Each row is a point on a tangle of strands that fork, close into loops and nearly touch. The rows are in no order.
In the rows, 128 means zero.
Two points are linked if the straight distance between their rows is under 63.1. Some points are linked to none.
lun: [97,136,132,122,114,138,147,105,152,171,113,136,125,121,123,124,113,134,136,136,114,118]
pibab: [119,144,143,118,140,131,147,129,133,145,120,130,129,116,137,124,123,150,131,99,105,110]
vufiv: [146,84,142,114,116,109,132,128,124,108,122,126,166,115,140,127,156,131,116,102,136,139]
vus: [149,160,112,121,142,152,136,132,118,131,133,165,94,161,119,125,126,136,143,146,132,104]
Divep: [118,151,119,133,129,127,119,140,105,125,110,124,125,145,127,159,116,144,134,118,110,110]
Kizu: [128,150,126,126,145,130,106,139,114,103,112,135,155,120,131,140,132,171,112,118,134,127]
Zedi: [118,161,120,138,120,117,113,126,133,152,126,142,104,136,117,116,93,95,136,117,128,116]
zeru: [135,139,143,119,127,130,147,136,118,141,128,127,123,125,149,131,107,124,139,97,106,96]
Tos: [150,108,146,121,121,109,157,137,134,109,145,119,120,120,139,101,142,53,135,106,135,130]
pul: [163,117,140,124,115,119,110,130,109,134,125,132,124,134,140,131,108,111,133,105,125,139]
Tiv: [143,86,133,114,96,112,120,149,118,107,108,130,165,112,158,140,130,145,120,121,149,147]
venu: [127,154,100,135,157,142,109,101,135,137,127,136,130,129,111,105,143,157,109,141,161,138]
kir: [164,113,150,114,110,103,133,148,126,114,137,134,126,119,148,100,123,67,127,105,143,134]
Pudaf: [143,138,153,124,133,112,102,147,127,123,130,138,154,104,133,118,117,133,131,84,129,136]
bab: [80,145,105,141,102,148,156,141,103,150,145,138,100,158,118,150,123,149,133,167,138,100]
Bafer: [87,133,109,137,126,123,137,102,143,147,116,135,133,129,113,129,129,164,115,158,139,141]
Puv: [98,123,117,138,121,145,148,95,157,145,123,125,132,129,106,130,143,153,121,161,122,141]
tabin: [127,141,107,135,122,125,117,135,109,135,142,138,92,174,104,128,120,128,124,134,139,117]
beba: [102,124,122,160,127,129,116,97,168,132,129,122,132,109,101,115,143,82,153,115,113,140]
feriv: [145,124,121,128,166,136,113,104,132,118,120,133,165,118,128,109,143,151,107,134,138,136]
kigo: [152,100,138,102,124,109,135,126,138,100,135,135,167,98,133,106,172,132,118,98,155,133]
mev: [108,147,133,140,144,111,97,127,158,143,126,137,150,104,117,103,109,117,129,105,130,131]
Kede: [134,134,146,134,131,111,124,128,144,134,131,121,131,118,128,106,97,79,130,104,120,126]
Nelu: [118,148,127,140,123,110,96,138,111,137,144,134,128,139,111,132,106,130,135,94,127,122]
pori: [110,164,104,132,162,138,128,134,121,99,140,124,131,121,138,140,131,176,107,163,136,134]
Zot: [92,159,107,142,119,144,148,144,111,132,143,119,108,151,111,164,127,156,142,138,122,100]
Bis: [104,113,139,125,123,146,161,105,162,157,117,127,143,119,129,114,141,124,124,132,101,114]
vumu: [93,145,123,130,106,133,141,110,139,178,135,139,106,127,116,124,106,125,147,137,128,120]
fak: [83,154,104,150,131,114,119,147,116,124,142,128,130,146,109,146,126,168,116,132,138,123]
faf: [135,139,145,131,149,120,103,126,151,126,131,143,160,99,114,92,115,125,118,101,136,129]
nik: [134,153,119,117,124,178,139,150,102,132,131,134,103,156,131,150,123,139,143,171,119,91]
nogat: [110,142,132,137,121,111,116,128,156,148,117,134,130,115,122,107,98,87,128,106,121,119]
tugu: [127,133,125,132,127,121,118,155,98,89,121,109,140,111,156,178,120,168,146,138,136,130]
rez: [142,120,141,117,128,118,109,146,113,104,113,131,165,112,144,137,129,166,116,118,136,138]
vup: [88,142,116,130,105,149,151,129,116,175,140,138,107,145,113,133,118,149,137,153,121,108]
Gul: [117,123,145,118,141,137,161,113,168,143,128,122,138,107,133,101,156,121,125,112,111,120]
Somam: [168,120,144,98,126,154,151,139,115,137,119,134,105,146,146,122,130,113,130,139,120,105]
goka: [130,119,146,144,139,115,145,117,153,129,140,112,138,107,127,103,121,84,134,106,113,136]
padak: [143,94,145,133,115,120,109,118,138,114,117,125,153,129,109,127,134,90,120,108,117,133]
nim: [136,144,140,130,128,116,104,142,109,122,130,136,152,112,132,140,108,144,144,85,128,117]
debo: [147,120,120,124,122,128,115,142,81,132,132,120,98,158,141,157,116,139,141,145,134,144]
vekil: [131,138,123,150,154,141,105,94,169,122,130,128,145,97,105,95,161,111,137,112,143,142]
Zoz: [143,106,143,108,122,137,147,140,122,124,110,102,121,139,142,150,127,136,116,148,110,126]
beres: [97,135,104,153,119,113,117,148,97,125,142,128,116,164,108,144,119,147,115,131,134,118]
ruliv: [98,132,126,168,145,116,120,115,177,131,131,118,146,81,118,101,139,83,154,118,131,150]
vipor: [124,166,114,135,152,135,97,128,120,112,120,146,152,119,116,123,126,167,116,118,149,117]
rike: [141,113,131,126,143,126,124,125,118,114,129,105,135,120,139,146,137,175,126,140,123,168]
Sif: [78,155,102,145,140,126,134,146,124,114,139,122,120,135,126,149,127,174,105,155,125,127]
Kig: [156,121,137,100,128,127,152,134,129,133,123,138,110,142,144,107,125,84,117,116,119,107]
bul: [146,124,135,117,132,142,155,120,145,138,132,141,107,140,138,97,136,68,129,131,116,111]
dadof: [153,147,128,110,135,164,138,141,109,139,122,147,98,154,139,136,120,121,135,141,116,96]
Putu: [151,91,142,118,117,133,152,121,135,125,128,114,124,129,138,127,159,94,129,106,111,133]
vina: [150,104,146,121,138,113,133,118,150,102,146,131,168,92,132,93,161,111,125,94,147,131]
mep: [118,123,124,148,128,126,119,105,155,145,133,116,122,133,99,120,139,96,134,112,116,144]
budo: [151,128,125,118,160,137,116,138,113,88,118,129,152,107,155,134,142,162,98,155,153,147]
voke: [110,151,120,138,125,117,110,123,148,133,117,123,130,131,96,121,117,151,117,118,127,126]
madul: [74,133,108,150,106,104,134,115,132,143,131,141,121,131,106,126,122,169,124,146,155,127]
saren: [166,151,115,114,136,151,127,141,95,113,134,154,85,165,130,142,129,147,143,152,139,128]
Zoto: [134,100,143,133,129,136,144,109,148,112,127,108,137,116,125,123,170,111,140,96,106,138]
tazu: [130,120,136,142,128,143,132,104,159,129,126,104,124,128,103,123,159,121,138,112,103,147]
leno: [166,87,133,94,100,115,150,140,112,119,111,122,115,133,162,130,134,115,128,132,142,114]
kip: [144,109,126,125,109,122,109,147,90,119,117,114,123,138,148,161,107,142,133,147,132,148]
feda: [125,124,124,130,152,129,131,99,150,133,128,132,153,116,120,109,129,146,121,123,120,132]
Zopo: [180,133,124,106,123,138,132,141,98,105,108,148,97,143,149,145,121,138,145,147,142,120]
kalo: [121,114,129,124,131,144,141,124,125,140,120,112,125,149,126,147,126,137,119,154,101,130]
poz: [102,140,118,134,133,135,137,158,101,118,154,109,100,147,132,169,115,144,127,177,116,122]
kom: [133,125,133,129,118,117,104,157,93,99,114,124,144,126,152,164,116,153,127,130,132,139]
mip: [135,104,150,130,121,123,92,128,134,119,119,130,169,128,108,129,124,117,113,114,123,139]
zovi: [114,149,99,138,160,138,122,111,130,118,133,131,132,134,122,114,142,168,98,161,153,146]
keget: [121,144,119,122,136,158,139,154,103,115,140,116,95,149,137,164,114,137,131,187,116,104]
pege: [135,119,130,126,122,117,103,127,118,115,118,117,147,142,116,142,112,135,107,130,121,139]
kodu: [128,109,139,138,145,113,134,113,157,111,138,125,163,99,129,93,146,95,132,98,125,129]
Ruf: [147,91,138,97,108,127,154,152,101,121,107,111,113,129,165,151,130,137,131,138,128,114]
zimu: [108,142,109,143,144,124,110,86,154,149,129,148,134,111,107,95,146,147,126,135,155,148]
bika: [131,139,108,131,124,134,123,115,130,148,137,145,90,168,98,115,120,110,126,144,135,127]
Kisem: [111,133,125,156,153,122,117,107,183,124,127,134,157,76,120,86,147,90,139,118,151,138]
mem: [133,112,140,123,125,128,170,123,145,120,141,123,117,128,132,100,149,50,134,116,120,112]
gidop: [148,114,128,130,160,137,106,120,126,97,123,129,171,117,131,129,149,149,99,146,146,151]
Fus: [114,133,122,131,129,123,123,159,105,113,140,107,105,136,139,168,123,149,117,165,115,147]
gami: [160,88,139,118,87,115,110,138,115,125,110,133,143,124,145,134,120,115,129,109,142,145]
sok: [125,129,136,127,126,151,144,110,148,165,134,130,111,137,125,111,117,84,134,133,110,126]
mok: [154,104,157,118,101,100,121,147,135,119,135,124,148,103,134,109,118,87,125,94,138,136]
foz: [156,82,138,108,94,112,155,128,123,117,127,120,124,126,146,129,163,97,129,110,132,130]
rodof: [122,129,125,137,118,117,109,115,141,132,122,116,126,143,95,128,120,125,116,124,119,136]
kikuv: [161,121,131,120,124,126,114,125,99,143,141,130,101,152,134,138,112,128,140,123,122,141]
bofe: [82,144,121,139,99,106,128,110,141,168,130,143,102,121,102,122,120,142,142,130,145,130]
Vibaz: [166,128,123,111,110,136,129,148,89,117,108,137,104,136,164,150,117,129,155,119,136,116]
fis: [133,113,154,103,139,127,163,133,136,138,128,121,134,115,145,116,145,137,119,108,107,115]
Betu: [133,141,120,129,121,147,134,112,147,162,141,140,91,150,103,107,117,89,138,146,127,131]
sil: [105,131,117,142,145,124,122,90,158,158,136,135,145,116,112,104,127,137,131,127,130,144]
kofef: [128,134,126,126,128,130,134,155,93,94,121,101,120,122,155,183,111,148,155,149,122,115]
Toda: [109,132,125,127,137,115,116,160,106,97,156,105,103,112,160,176,119,159,138,165,123,146]
gigab: [111,129,119,125,129,149,137,125,112,159,131,128,113,158,127,141,120,133,122,154,110,118]

A fork is a point with three links, a tip a point with one. Leave the first point through the second and follow the links. Name the first fork or tip that comes.
bika; tabin: budo
foz; leno: vup
kalo; Zoz: mep
Sif; fak: bul
zeru; pibab: vumu
nogat; Kede: Tiv
vufiv; kigo: nogat
